Points, in no order, along strands that fork, close into loops and pass close to each other.
Points whose rows are less than 64.6 apart are linked; no others are. Some points are linked to none.
Dori: [ 11 -48   9 -45 -13  -6  -9 -30 -13  11  -7   1  -1 -41  16  -9  -6   1
 -10 -26  -5 -13  -1  25   8   2  23  17  18]
vas: [ -2  14  27 -28 -10  45  25  -2  -2  31 -24   5  11  -1 -34 -11  -1 -38
   4   9  19  21 -16 -20 -11  21  13  12 -10]
Buseb: [ -4 -30  15 -34 -17   4  19   2   5  -4  -3   6  13 -19  38  -8  -3  36
   0 -36  -3 -28  -7  16  12   0   7 -13   6]
pov: [-14   9   0   4  -1   2 -14 -27  19  -2  10  -9  19  15  -1  11  -5  -3
 -15   2  12  -4  -1   1  22 -20  -7  15   2]
Fezo: [-21   9 -13  45  32 -11 -32 -10 -13  -4  22 -15  -2  21  -1  28 -10   3
 -28  27  -4   5  11 -12   1   0   2 -14   0]
noser: [ -4  33 -10  36  15  -8 -28 -15 -12   1  14 -10   9  15 -14  16  -8  -6
 -20  26  -2  14  -3  -1  10 -15   6  -6   4]
Fuzud: [ 15  56  18   8 -19   0   5  33   2  -4  -3   1 -13  14   1 -10   8  16
   5   8  -2  -3  22  -3   3 -17   5  -6 -10]
bag: [ 14   0  16 -20 -18  10  30  25   5  -3  -7   7  -4   2   5 -27   0  15
  34 -23  -2  -6   2 -10  -9  -9  18 -15  -3]
Ziro: [ -8 -16  11 -10  -6   6  -1  17  12 -15  15   3 -17 -10  30  -6   8  26
   5 -18   0  -1  19   7  -2  -1  -7 -14  -7]
Nito: [-36  -5  -5  18  11 -13 -20   2  -9 -24  16   3 -16   1   8  12   2   4
 -12   5 -11   8  16   8  10  -2 -22 -18   4]
Tem: [  7  29   2  14   1  30  18  -5 -13  16  -9   7   9  25 -34   4   0 -31
  -9  19  18  11  10 -28 -27  -8  -2   2  -5]
kikig: [ -2  12  15   6   4   2 -26 -27   4 -13  -2 -11  27  -2  14  14  -4  15
 -26   2   9 -18  -2  21  39 -19   1  15  10]
Ligo: [ 11  28  -2  12  21  17  27  14  14  -7 -37  -9   5  42 -32 -18  10   0
  33  13  15   2 -16 -35 -13  -8 -15 -14 -10]
ged: [ -8  26  13   9   8  -2  17  32  30 -30   1  -3 -11  43  17 -19  11  35
  43  -5  -1   6  -2 -21   5   0  -5  -9 -11]
vuf: [ -8  31   9 -10  14  34  40  -9  18  14  -6  -5  33  35 -11 -24  -2 -23
  -8   2  34  -9 -23 -19  -1  -4 -36  12 -16]
tevit: [  4  -9 -12  14  -9  -4 -38  -9 -25  13  -7  12  -6 -25 -36  21 -15 -29
 -34  18 -12   6   5   8 -17  16  12 -24  19]
tum: [ 30  49  20 -19 -22  22  23  20   6  22 -11   6  -4   4  40 -20   4  -9
 -15 -11  21 -11  29  -6   5  -3  11  26 -24]
dorom: [-31  25 -15  38  43  -3   0  11  -4 -25   2  -3  -8  43 -41  13   4 -11
  19  39   0   0 -18 -33 -29  -2 -30 -15 -14]
gitor: [-11 -13   6 -44   1  14  25 -17  24  -3  -9  -6  17  11  17  -9   1  12
   9 -36   7 -34 -40  -5   8  -7  -6  -5   4]
Dodil: [ 16  13  30 -15 -17   1  -7  17  -1 -12   2   8 -19 -14  25 -14  10   5
  -8  -9   7 -15  36   5  10 -11  18  21 -24]
zan: [-13  39  22  -5  -8  13  17   2  10   1   3 -15  22  14  46   1  10  18
 -17 -18  14 -34  -5   4  27 -11   4   8  -7]
Tusi: [ 19  13  11   4 -23 -26  -5  39   3  -5  17 -10 -21  -7  51 -16  -1  50
  10 -14   0 -12  18   9  16  -2  29  -4  -9]
tuma: [ 36 -36  -3 -15 -24 -30  20  23   9  -3  14   7 -22 -32  14 -31   0  26
  41 -11 -31  13  -9  27   8  23  -7   3   9]
bir: [-23  19  -5  28  29  -6   3  23  -9 -27  -1  -7 -25  23 -23   6  11  14
  38  19 -25  12   3   3 -10  -4 -17 -16  -8]
Kam: [  4 -32  11  -3   4 -24  -7 -12 -12   6   8 -14   6 -32  39  14  -5  45
 -27 -12  -2 -22   9  40  25   2   6  -7   5]
Funuf: [-11  31   8  17   4  -4 -34  -3 -23 -10  10   1 -12 -10  -9  27  14 -14
 -49  32   3  -5  25  -3  -9 -12  -7  10 -10]
kufom: [-11  26  -1  13   8  43  25   2  18  13 -13  -5  14  35 -42  -6   8 -40
  -8  31  34   0 -21 -42 -31   9 -39   0  -8]
zufol: [-28 -16 -25  26  24 -16 -38 -10  -5 -11  29  -6 -11  19   4  30 -23 -20
 -27  19  -5   5  25 -13 -14  -2  -8 -14   3]
zife: [-49 -32   7   1  30  -3 -16  -7  15 -24  16   3   9  23  19  17  -5   2
 -11   2   8  -5  -9 -12   3  -4 -47 -13   8]
Vazi: [-32 -24 -10  20  20 -37 -37  -6 -14 -19  20  -4   0 -16  16  14 -11  20
 -22   9 -11  13  19  26  22  11 -15  -7   3]
dez: [ 15 -49   5 -30 -13 -19   4 -11 -19   8   0   1  -7 -57  32 -10  -3  32
 -15 -29  -7  -3   6  30   3  12   7   7  11]
kudog: [-34 -12  10  16  38 -13  -6   2   1  -8  21 -26   2  11  42   2   0  41
   4  -9  -9  11  -6  10  25   8  -7 -17  -2]
gemev: [  3 -36  22 -34 -17  16   5  13   3  22 -18   8   2 -28  12   1  -2   5
   4 -21 -10   0 -12  12  -3  17  20 -11  12]
Rupel: [-17  32  -7  20  25   8   1  -6   8  -7   6   0  11  44 -48   2  -6 -38
   3  27  17   3 -12 -32 -21  -7 -32  18 -29]
Gepun: [ 10  30 -17  31  16  -3 -13 -24 -11   6   6   4  17  26 -31   7  -8 -26
 -10  26   0  16  -3 -15 -17 -12  10  -1   1]
ded: [-28 -31  -1 -36  16  14  13 -31  25  -5  -7  -5  31  19  17  -2 -10  -9
  -8 -24  15 -33 -24  -9   2  -2 -22  -9  12]
ramir: [-17 -16  -7 -21   2  23  -1  -9   0  10 -23   8   7  20 -54  -3 -15 -48
  15  13  16  25 -22 -33 -27  26  11   6   2]
pag: [ 16  35   6   6  -5   7  19  22   6  -4  -3   2   1  26  -7  -8   5  10
  24  -3  -2   3  -1 -16  -5 -12   0   4 -15]
kopav: [  5  23  18  -7  -5 -19   3  23  12 -11  15 -19 -10  12  53 -21  -3  45
  20 -15  -3  -6  14  -4  32   0  29  11 -13]
ketuz: [-29 -27 -10  -7  12  22  16  -9  20  -2  -1  -4  12  31 -19   1   0 -35
 -10   5  33  -8 -22 -42 -11  13 -38  -8  10]
kug: [  2  20   4  -4   2  -6  11  12  16  -5   1 -20   4  18  34 -13   5  28
  23 -20  -7  -2   0   0  22 -11   6  -4  -3]
Rufo: [ -5 -12   8 -22 -12  12 -20 -41 -11  16 -17  -1  29 -13   5  17 -15 -15
 -46 -11  18 -26   6   7   7  -3  11  23  18]
Tono: [-32  13  11   7   8  15  14  16  20 -30  27  -3 -22  27  12  16  27  -1
  11   7   4   6  12 -24  -9   1 -20   8 -17]
Tinof: [ 22 -31  -8   1  -9 -38  -1  -1 -22  -4   8  -6 -18 -37  13 -14   1  20
   7 -13 -15   5  15  31  15  -8  10   3   8]
sib: [-20 -33  -7  12  38 -34   6   4   4 -17  35  -5  -7  -4  14 -11 -12  49
  28  -6 -15  18 -10  23   6  17 -30 -17 -10]
sura: [ -3 -12 -30  26   2 -25   0  -4  -5   5   1   0  -7  -7 -11   7  -7   9
  12   0 -12  16   0  22  10   0  -4 -20   9]
Sezin: [ -3  -8   9  -6   2  -1  -7 -16  -1  -3   3 -13  20 -12  36  13  -2  25
 -18 -21   3 -24  -7  25  30 -10   9   0   8]
Luza: [ 29  24  17 -17 -36   9   0  12 -12  15 -27   3  -1 -26  18 -13  10  -9
 -17  -4   8 -14   7  17  23  -4  29  10  -1]
gakug: [ 14  19  10  -4  -1  27   5  -9  -9  22  -6  11  -3  -8 -18   7   8 -36
 -16  20   8   9  22 -20 -19 -13  16  13  -6]
vebe: [ -4  65   4  44  15  -1 -16  -2  -9 -10  17  -7   9  24 -19  12   9   1
  -7  32  -9  16   5  -7   4 -11  -5  -4  -8]
Lemab: [-36  12 -28  29  26 -17 -19   9 -19 -24  18   1 -21  27 -30  31 -22 -19
  11  28 -16   8   7 -24 -43   7 -13 -10   7]
piv: [  1  28   5   8  21  21  42  11  18  -8 -16  -1  21  46 -24 -18  11 -14
  13  10  27 -12 -16 -35  -1  -4 -38   7 -20]
gela: [ 40  17  -1   6 -27 -10  -3  -3 -32  11 -14  -8  -6 -36 -25  -7  11 -18
  -6  18  -4   0   9  18  15 -11  37  16  13]
Mef: [ -4 -49 -11 -15  -2 -10 -29   0 -11   1   4  20 -22 -40 -13  13 -18 -14
  -9  -2 -14  12  11  11 -13  16   9   2   4]
Tevi: [-20   5   8   4  30   6  31  17  24 -30  -3  -8  -4  44   7 -20  15  10
  34   2  16   1  -7 -31   1  -5 -19 -11 -14]
duna: [ 35 -23  -7   6 -10 -38 -29  -3 -42  11  -7  -7 -29 -48 -10   1   1  -8
 -25  12  -9  -5   9  15   6  -4  20  14  17]
Sozug: [  0  -2  13 -37 -13  25  30   9  20  10 -31  10  10  12  -9 -21  11 -22
  31 -20  16  11 -27 -23  -9  12   6  11  -7]
Memu: [  2  39  -7  25  11  18  24  -7  12  13 -10 -14  27  34 -15  -4  16  -1
   0   8  15  -5 -22 -16  -2 -11  -9 -25   0]
fozep: [-22   1  13 -19  -6  46  25 -16  15  12 -20   2  25   1  -2   0   5 -26
 -13 -10  24  -6  -7 -12  -8   7  -9  -7   8]
Sed: [ -1   4 -13 -11   2   8  -9 -18 -12   1  -8  11  -4   9 -41   3 -18 -34
   6  12  -3  20  12 -28 -26  -5   0  18   0]
kel: [-29 -57 -20 -14  13  -5  -8 -13   9 -12  -1  17  19  -1 -11   3 -28  -6
  -9 -12   2   4 -17  -9  -4  19 -27 -21  11]
rali: [-13 -28  -1 -29   4  10 -11 -30  13  -4   9   1   3  -3   8  -5  -3 -13
  -1 -13  12  -3   3  -4  -6 -14  -1  16   4]
devus: [ 11  38   8  -8 -15  23  26  13  13   6 -11   8   1   6  12 -12  12  -6
   8  -9  17   3  19 -11  -8  -6   9  19 -21]
regag: [  9 -12   4  -1   6 -11 -19   3 -11   0  12  -3 -20 -17  17  26   8  14
 -12   0 -13   5  27  -7  -4 -17   0   3  -3]
Roz: [-20 -14  16 -26  -5  26  -3 -36  13   4 -11  -1  31  -6  25  17  -7   2
 -39 -18  17 -34   5   5   8  -6  -3  14  20]
kun: [ -7 -34   3   3  10 -10  -8   2   3  -2  21  -5 -11 -25  47  10   8  30
 -14 -13  -5  -7  17  22   7   4   3 -11  -5]
zote: [  8 -39 -11  -2 -23 -22 -31 -20 -17   4   5  -7   1 -34  -7   7 -13  -2
 -14  -1  -6 -14   0  41  27  -4  15  11  19]
zipav: [ 13   0  -6   9 -19  12 -30 -24 -18  20 -14   1   8 -21 -34   2  -6 -19
 -38  14   5  -8  -3  11  -5   3  23   0  16]
Kegaz: [ 42  21   1 -16 -50 -20   9  36  -3  13 -18  -5  -9 -20  41 -23  -1  26
   8 -15   2 -24  13  12  22   1  41   7  16]
seku: [  6  36   8 -11 -16  26   3 -28  -2  17  -6  -4  29  -1   4  -8  -2 -21
 -32   3  23 -19  -2  18  18 -19  -2  23  -8]
gigor: [-23   6  11   4  -2  29  13  15  19  -8   7   2 -10  17   5  13  26 -13
  -5   5  12  -2  15 -20 -10  -5 -13 -11  -3]
zimi: [-28 -58   3 -17  11   7   0 -28  18 -11   4   5  21   3  19  10 -20   1
 -16 -18   5 -14 -12  -2  -6  10 -19  -6  18]
nilol: [ 11  18   0  10  -8  18 -29  -8 -29  18  -8  10 -14 -13 -43  20  -9 -28
 -21  30 -18  13   4 -11 -26   9   7 -12  12]
gik: [ 32  26   9 -31 -46 -17  17  29  13   0  -7   3  -1   2  47 -31 -10  23
  24 -31   6 -20   7  -5  16   3  39  13   0]
Tezed: [ -1 -13  -8 -23   3  13  19  -2  13  -5 -26   5   5  13 -35 -18  12 -16
  32  -8   6  10 -25 -28 -15   5  -1  -1  -1]
Kor: [-17 -11 -10 -14   7   5   4  -6  -1 -17  -3   9  -7  17 -36  -2  -6 -22
  29   6  -1  20  -9 -34 -30   2 -13   9  -5]
Fasa: [-18   0 -17   4  18   8 -16 -12  18  -3  14   6   2  27  -5  21  -8 -36
 -22  14   8   7  10 -23 -11  -6 -22   4   2]
Renaf: [ -4  -6  11 -17  10   9  34  20  23 -14  -8  -4   4  31  20 -26   8  18
  31 -25  11  -9 -10 -28 -11  -4 -18 -26  -1]
lubo: [-10 -60 -18   3  19 -31 -29 -18  -5   8   7  17   2 -33  17  15 -26   1
 -33 -10  -5  10  18  26   5  19 -14  -3   7]
kivop: [ 32   9  15  -7 -26 -12  -7  29 -14 -13  -3  13 -26 -25  -9  -5  19   3
  25  11 -24   7  14   8   6  -5  25  22   4]
zadem: [-23  -1   8   0   9  30  18  -6  24   2  11  -3   7  28  -3  10  22 -23
 -13  12  26 -13  -7 -26  -3  -3 -39 -10   6]
mag: [ 19   8  -9  27  -5 -16   0  26  -7 -16  -8  14 -25  -3 -20   8  11  13
  39   3 -27  17   0   8 -12  -3   7  -8   1]
gozi: [ -2 -68 -13 -11  17 -22  -4 -22   9   5  17  13   4 -32  28   4 -18  21
 -10 -24 -10   2   1  31   7  11  -8  -2   7]
Pir: [ 18  -2 -29  26  -2 -22 -12  21 -19  -3   1   0 -17 -18 -30   7   1   7
  24  13 -27  15  -2  24  -2   5  -5 -16  13]
rilek: [-42 -41 -18  22  37 -30 -24  -4  -6 -13  31  -7   8  11   0  14 -32  19
  -5   6 -11  24  -2  12   2  26 -43 -17  -1]
zano: [  8 -35 -17  -4  -2   2 -18 -20  -3  29 -12   4  11  -3 -27  13 -35 -32
  -8   2  -8  18 -12 -21 -16  19   8  -3  19]
latof: [  7  25 -10  -2   0  -4 -17 -10 -16  -6   5   6 -12  -2 -46   2 -10 -26
   2  18  -6  10  14  -3 -13 -16   9  19 -12]
bos: [ 35  -2  12   2 -23 -32 -12  24 -21   0  -1  -9 -25 -33  10 -13  13  16
 -11   6  -3 -20  23  21  17 -11  30   0  -2]
Vegif: [ 39 -29   3 -23 -34 -18  27  34  18 -10   3  24  -9 -15  24 -38   1  30
  48 -26 -21   7 -19  16   4  29  15  -7  11]
kegi: [-20   4 -16  23  32   7   9   9  16 -21  -4  -6  -5  42 -44  -5  11  -5
  15  28  17 -10 -30 -40 -13  -3 -40 -17 -11]
roso: [ 28 -17   6 -14 -25 -22 -13  -2 -23  16 -22 -25 -12 -52  28  -7   9  11
 -24 -15   0 -29  12  29  12  -6  20  10  21]
Figu: [ -1  67  19  30  -5  11  -4  15   1 -10   7  -4  -3  22  -3   2  11   8
  -7  23  -1   0  11  -5   7 -10  -6  -1 -22]
Giser: [ 26  13  22 -18 -18   5  -1  16  -5   8 -24  16 -26 -21  -8 -10   9 -19
  22   3 -14  15  14   0  -3   1  28  26  -2]
Lurud: [-12  35 -28  31  23   6  -1 -15   3   0   0   4  20  42 -45   9  -9 -39
  -7  33  12   7  -7 -24 -23   1  -8   1  -4]
nenag: [-19  33 -36  32  23  -6 -22   1 -23 -11   6   5 -14  30 -33  30 -11 -42
  -2  42 -11   4  14 -22 -52   3  -5  -2   6]
zukoz: [  1  38  -4   9  17  53  48  -4   9  31 -22   2  23  30 -37 -25   0 -40
  -3  30  35   7 -21 -29 -29  17 -26   7 -18]
vupe: [-26   0 -13   0  10  37  19 -17  23  11   0  -4  21  32 -30  -6  -2 -52
 -17  18  43  -1 -21 -42 -25  10 -34   5  -4]
repu: [-19  33  21   7   1   3  16  34  14 -35  16   1 -22  32  14   1  27  23
  34  10 -12  10   9 -22  -1  -2  -7   8 -28]
Zanug: [ 14  33  14 -38 -26  -3  28  17   8  11  -9  -5  13   4  43 -22 -10  13
  16 -32   0 -31 -11   5  15  -4  26  10  -4]
Gos: [ -4 -35 -11 -28   4   1   8 -19  18   7   0  -7  17   3   1 -14  -7  17
  15 -27   0 -10 -48  -6   5   0 -15  -3   8]
sur: [ 12  -7  23 -10 -29   5 -22 -11 -13  -4   5   3   1 -24 -12   7   5  -3
 -19   3   2 -13   1   8  12 -10   8  24  -6]
loz: [-26  -1   4  14  36   1  15  12  11  -7  11 -27   9  30  17  -7   3  32
  14  -6   4  -3 -14   1  13  -4 -17 -28  -1]
sog: [ 24  33  19  -9 -26  -1   2  14 -10   0 -17   8 -11 -15   5 -15  16 -13
 -18  10  16  -5  28   4   5 -20  31  21 -26]
pekas: [ 21  -1 -19  17 -13 -24 -18 -14 -29   3  -8  -3  -2 -18 -31  -2  -4 -24
   6  15 -14  10   9  18   5 -10  31  -1  12]
pemed: [ -1 -68   5 -28  -7  -3   7 -11  -6   2   6  22  -2 -33  -1  -6 -18   3
  11 -20 -12  17 -11  15 -10  33 -10 -12   9]
tusu: [ 33 -37   8 -19 -27 -20  12  11 -15   9   6  -4 -15 -50  22 -13  -1  22
   8 -22 -21 -10   7  28  10   3  16   7   9]
Subo: [-28 -33   7  12  39 -24 -13   0  -2 -16  40 -21 -15  -3  29   1 -11  46
   7  -4 -11  24   0  22  24  12 -15   0  -5]
Bul: [ 17  -7  -3 -19 -18  11  -2 -14 -13  35 -21 -11  23 -20  -9   2 -11 -20
 -12 -13  -1  -7 -14  22  11  -2  38  -4  24]
beb: [ -8  16  -4  27   8 -40 -43   4 -31 -27   3  -9 -21 -23   7  21  13  10
 -22  17 -14   9  19  16  13  -3   8  13  -6]
kufa: [ -3   6  10   5  -3  14 -22  -7  -9   3   3  14  -4  -7 -14  19   7 -25
 -35   9  10   0  24  -9  -8 -15   1   5  -6]
gozo: [ 16  12  20 -29  -4  12  43  17  20  -7 -11   6   8  26   5 -29   7  11
  43 -22   4  -8 -10 -28 -15  -5  -1  -3  -5]
fak: [ 21 -10  -3  -9 -28  -6   6  10  -9  18  -3 -11  13 -31  19   2  -1  17
 -11 -17 -13 -23 -11  39  27   5  21 -15  19]
tuzo: [ 21  -7  14 -12 -17   5 -38 -34 -19  23 -25  -4  21 -32   3   7 -12 -15
 -57   0   9 -35   7  19  10  -7  18  10  24]
Gelo: [ -7 -23  -3   2  21 -18   9   0  -6 -24  17   6 -10  12  -9  -2  -2  18
  31 -12 -15  22  -2  -7  -7  -4 -18 -13   0]
dokam: [ 14  24  15  23 -19 -22 -17  33 -16 -15  16 -12 -27  -7  24   0   8  42
   2   9 -10  -4  25   9  17  -6  16  -1 -13]
sulil: [ 27 -13  -5 -16 -32 -13  24  26   4  12  -6  -6   1 -20  26 -15  -4  25
  27 -23 -14 -24 -20  25  19  10  22 -15  15]
soni: [ -4   2   1 -19  -7  27   4 -17  -2  32 -28   1  21   7 -35 -10 -12 -44
   6   6  20  17 -15 -14  -9  16  25  16   1]
Gipoz: [ -3 -42  12 -30 -16  -2   0  -3  27 -22  19  18   0 -18  14 -17  11  36
  22 -30 -21   8 -19   9  -6  14   0   4  -3]
sov: [-27   1   4 -14 -13  37   1 -35  16  11 -16   3  29   9   1  11   2 -21
 -31   1  28 -17   1  -4   3  -3 -15   8  10]
dizor: [  4  31  -2  20  -5  26 -27 -15 -10  27  -8  15   4   6 -38   9  -1 -48
 -32  36   3  16   1  -9 -30  13  16  -6   5]
lemen: [-23 -30 -21  29  42 -38  -5   2 -11  -2  26  -4 -10 -11   0   7 -25  30
  13   9 -23  32   1  21   9  24 -43 -21 -11]
gopa: [ 10  40   7  11  -9  -2  -5  12 -17 -12   2   9 -19   0 -20  14   8  -5
   9  19 -13   8   7  -8  -8 -16   7  24 -18]
rudiv: [ 11 -42  16 -17 -15 -18  -7  -3  13 -19  30  18 -12 -32  32 -20   9  37
   9 -18 -13   6  -1  30   4  15  13  10  -3]
Retaz: [  8  30  14   4  -6  26  17  -4   6  15 -10   4   3   2   1   4  20 -30
 -24   7  21   5  24 -13  -6  -7   8  28 -24]
ralo: [  5 -32   8 -18 -15  13 -13   5  -2  18  -6  11 -16 -33 -11  13  -1  -8
  -7   0 -13  13   4   6 -11  16  10 -13  10]
lagu: [  1 -20   4   2  12 -29  -2   8  11  -6  19  -7  -3 -20  39  -8   4  47
  18 -19 -23   8 -11  30  31   3 -10  -4   0]
nabob: [ -9  43 -14  36   1   7 -26 -17 -21   1   0  10  -4  12 -38  26  -9 -47
 -17  44  -6  13  12 -15 -49   7   3  -4   2]
gagag: [-15  28 -14  32  35   4  16  24   5 -28  -7   2 -19  41 -31   8   9  12
  38  26  -8   3 -11 -19 -29  -1 -12 -12  -6]
kez: [  9  -5 -14  29  12 -41 -18  27 -17  -9  12  -8 -28 -26  11   9  10  30
  12   8 -24  13  20  31  13   4  12   7 -13]
tof: [-39 -44   0  -3  27  -6 -11   0  13 -29  14  14   1   7  -1   6  -9   2
   2  -8   0  10 -12  -5  -5  11 -41 -31   3]
Tope: [ 30   7   1  -6 -26   3  14   0  -9  28 -17 -11  18 -15   4   4   4   2
  -4 -11  -6 -20 -13  16   9  -4  41 -12  19]
pud: [-18   3  -8   8  15  12   3   5  15 -16  10  -4  -1  28 -22   7  11   9
  11  10  13   2 -26 -30 -12  -7 -25 -17  -8]
ribi: [ 21 -10  -2  -5  -1  -9  23  14   0 -15  -9  11 -17   0 -14  -4   9   9
  48  -8 -19  22  -3  -1 -15   6  12   5   4]
Beson: [-14  16  -2  -6  -1  21  29  -7  23  14  -6 -18  11  18  26   1  15   1
   1 -25  17 -12  -8 -16  -2  -8  -2   5  -3]
rofu: [-14 -25 -19  -9   3   1 -10 -18  -1  15 -17   3   5 -18   7  15  -9 -11
 -20 -19   4   6   9  16   5   8   8 -15  19]
bivi: [-12   5 -24  24  29 -25 -21  15 -33 -25  16   0 -29   9 -20  38 -18  -4
  23  25 -31  11  10  -6 -43  -3  -3   0  -4]
zizul: [ 21  38  20 -17 -35  30  18   2  -3  31 -25   5  21  -9   5 -13   8 -15
 -19  -7  12 -12  -6   2  10   3  22   0   0]
zaku: [ 43 -15   1   1 -19 -20 -15  11 -31   4  -1 -15 -27 -41 -15  -7   8  -3
  -3   9  -9 -16  12  17  14 -18  33  20   9]
lale: [ 24 -32  10 -30 -21  -3  26  25  14   1  -9   9  -2  -6  -3 -29  -1  21
  47 -27  -5  -2 -26  -2  -7  14  15 -13   4]
zas: [ 20   0  -4 -10  -7  11   7  17   3   6 -21   8 -23  -3 -23   2   7 -14
  30   5 -18  23  12  -5 -19  -3  17  13   7]
Mun: [ -8  52   6  15   3  39  24 -17  22  22   2  -1  33  28  -6  -7  14 -38
 -44  21  30  -8   1  -1  -3   4 -29  10  -9]
vak: [ 12  20 -10  21 -14   2  -5  -7  -3  11 -17   7  15   0 -14   3  11 -22
  -4   3  -3   7 -11   9   4 -13  12 -15  17]
veb: [ -3  19   5  -1 -16  26  18 -13   4  14 -24  -2  15   5  -9  -3   9 -23
  -8  -5   7  -3  -8  -2  -4  -1  10  -9   3]
Seluk: [-11 -14 -23  31  36 -36 -21   9 -29 -14  28   3 -28  -1   0  35 -11   8
   4  12 -27  18  22   4 -17   6 -10  -3  -5]
Vedol: [-13 -44 -35  12  28 -36 -25  -2  -3  -8  24  12  -5   8 -12  18 -28 -10
  11   4 -18  18   0  -6  -8  11 -14  -3  -4]
tis: [  9  24   4   6   9  26  32   9   2   6 -25   5  -4  34 -32  -7   4 -25
  28  18  13   7  -2 -27 -34  -5  -8  -3  -6]
Dogun: [  0  16  -9   9   7  15  36  14  18   4 -31 -17  19  36 -14 -11  17  10
  18   0  17 -13 -28 -23  -2  -5  -3 -24  -5]
vogon: [  2 -27   3  27  14 -41 -13  18  -1  -6  25  -6 -25 -34  34   4   6  51
   0  -4 -19  14   7  37  29  12   5   4  -8]
kip: [  9  25  21 -33 -19  35  42   8   7  23 -30   5  17   6 -14 -26   1 -21
  18  -5  20   9 -14 -10  -5  14   7  28 -19]
Peza: [ -5 -48   6 -43  -2  14  16 -11  18  -9  -3  10   7 -10   6 -22   0  19
  23 -30   1  -2 -32  -2  -8  17  -6  -4  10]
bes: [ 46   0   5 -17 -53 -22  16  37   0  20  -8  -2  -3 -27  29 -26  -2  11
  27 -15 -12 -17  -2  28  31  11  40  -2  28]
bomi: [ -2  41  19  -5 -19  20   6   2  12   0  -5   1  19  15  14  -7  11  10
  -3 -10  13 -17  -7   6  26 -15 -10   8 -11]
kerig: [ -8 -47 -29  12   8 -30 -38 -10  -5   1  17  20   0 -19  -4  23 -28 -13
 -15   3  -8  12  10  11  -9  20  -7  -2   4]
loteb: [ 22  29  15  -1 -15  -7  -5  38 -10 -29   5  18 -32  -2  -3   2  13   4
  31   7 -25   8  15  -3  -9  -6  18  23 -20]
bem: [ 19 -35 -14  -5  -1 -19  29   5   9  10   2  -1  -1 -13   9  -6  -5  34
  28 -25 -22   2 -26   6  -4  13 -11 -16   0]
Figep: [ 12 -23 -16  21  26 -36 -22  -7 -25   6  23  -3 -16 -13   5  22  -9   8
 -17   2 -18  17  22   1  -3  -4  -6  -5   2]
gug: [ -2  -7 -29  13  -1   0  -9 -21  -6  13 -20   2   9  -3 -16   6  -8 -11
  -6  -6  -9  15  -1  10  -2   0   8 -23  20]
Pob: [-23   0 -16  -4  10   9   0 -19  13  -4   2  -9  16  21 -18   6  -2  -1
   0  -8  18  -5 -17 -16   4  -9 -16   5   2]
Geva: [ 10  38   0  15  -8  12  -8 -31  -5  18   0   3  28  -3 -14  -5   3 -22
 -38  15  21  -3   5   7   4  -8  14  12  -5]
bil: [ 24 -34  -7   3   1 -32   7  13  13 -13  31   9 -16 -27  18 -17   1  40
  35 -18 -32  19 -10  33  15  16 -16  -2   0]
fugir: [-14 -48   6 -40  -8  15 -12 -17  11 -11  -3  22   0 -21   1  -5  -7  -1
   4 -22  -3   9 -13   2 -16  24  -5  -6  15]
zub: [-12  26  -1  10  16   5  -2   2   5 -18   4  13   3  28 -34   9   8 -28
  16  19   3   3 -17 -22  -1 -13 -20  22 -25]
degu: [ -6 -36 -11  20  22 -39 -18   0 -14  -4  22   3   0 -26  12   7 -10  24
  -1   7 -24  22   1  35  20  13 -28  -7   0]
Lepob: [  6  16   9  15  -6 -11  -9   5   1  -5  11 -18  -7   1  21  -1   4  38
   0  -3 -12  -6  10  15  23 -17   7  -5   3]
Zazu: [ 14  47  13 -28 -23  26  37   5  13  23 -18  -2  21  12  47 -24   1  -2
  -1 -28  14 -27   5   0   7   1  13  26 -16]
fep: [-22 -29 -33   9  20 -13 -25 -11   8  -3  11  12  -5  17  -9  18 -21 -25
   0   8   1  20  13 -24 -15   8  -8  -8   5]
Kibiz: [ 38  32  -2  15 -26   3 -18 -25 -17  21 -13  -4   4 -18 -22  -1   9 -24
 -31  25   4  -4   7  14   2  -7  25  20   2]
forun: [  1 -37 -22   1  -4 -13 -29 -26 -10  13 -17  -6  12 -31   7  14 -23  -6
 -36  -9   3 -11   7  30  14   2  15  -2  20]
ret: [-31   9   4   0  22  19  26   2  27  -5   9 -20  14  24  35   2  11  21
   3 -17  16 -19 -15  -5  17  -8  -3 -22  -4]
lupul: [ -6  51  -4  22  10  31   7 -30   6  20   6  -4  25  19   4  -2   4 -24
 -41  18  29  -9  13   4  -1 -14  -5  -1  -8]
Fip: [-22  14  -5  24  11  -3 -14  18  -9 -18  13   2 -26   2 -16  23   7   3
   5  18 -21   8  10   4  -7  -3 -12 -21  -7]
kima: [ 11 -25  -7  -6 -11 -20  -8 -12 -20  -9  -2   1 -13 -23  -7 -13   0  -8
  13  -3 -13  12  16  15   5 -11  15   7   6]
Vitu: [ 18 -19  10 -31 -20  -9  -8 -10 -16   3 -14  -4  -4 -36  23  -8   8   7
 -17 -18  16 -25   5  13  21 -12  31  19   6]
labi: [ -5  39  -4  31  15  20   4  -3  15  12   8  -7  -2  35  -3  18  17 -11
 -10  26   9   7  10 -22 -11 -13 -20  11  -4]
pif: [ -1  37  15 -12 -11  28  28  -8   9  18  -3  -3  31  20   2 -15   0 -12
 -12  -6  23 -11  -6  -2  15  -9 -19  25 -22]
gamep: [ 10  -9  15 -28 -27   3  13   9   3  -5   4  -1  -4 -13  20 -20  -1  24
  14 -25   2 -11  15   1   6  -5  13  -6  -4]
Nera: [  5 -43 -13 -10  11 -17   4 -14  10   2  14  -4  10  -7   8  -2  -8  24
  23 -32 -14   7 -29   8  11   5 -18  -2  10]
Nir: [-13  20  10  21  10 -13 -44   2 -11 -13   8  -2 -23 -12   9  27  15  11
 -40  17  -2  -4  17  12  14 -12  -1   9  -7]
pabo: [-30  -8   5  10  29   9 -11 -11  23  -8  21  -8  -3  27  21  25   0 -11
 -19   7   9  -1   2 -11   8  -5 -25  -6   9]
mikit: [ 15  36   2  13   0  -2   0   7 -15  16  -9 -16   0   1  27  -7  12  22
 -13  -8  -2 -10  14   6  13 -19  20 -14   0]

A tip is a point with one link. Name the tips that can be reached along the links from each point below, in the order of the rows.
Roz => Dodil, ramir, zote, tuzo
bil => Buseb, rilek, zukoz, kez, Beson
kopav => mikit

How many points has the smallest loop of links through each point below? Write none if it is on no loop.
veb => none
dokam => 5
bag => none
bes => none

A fork is a point with three links, a tip a point with one. Leave the first point through the second and follow the links. Name the first fork or tip that comes.
kegi; dorom => lemen
vupe; ketuz => bag
Giser; kivop => ramir
regag; Figep => Kibiz
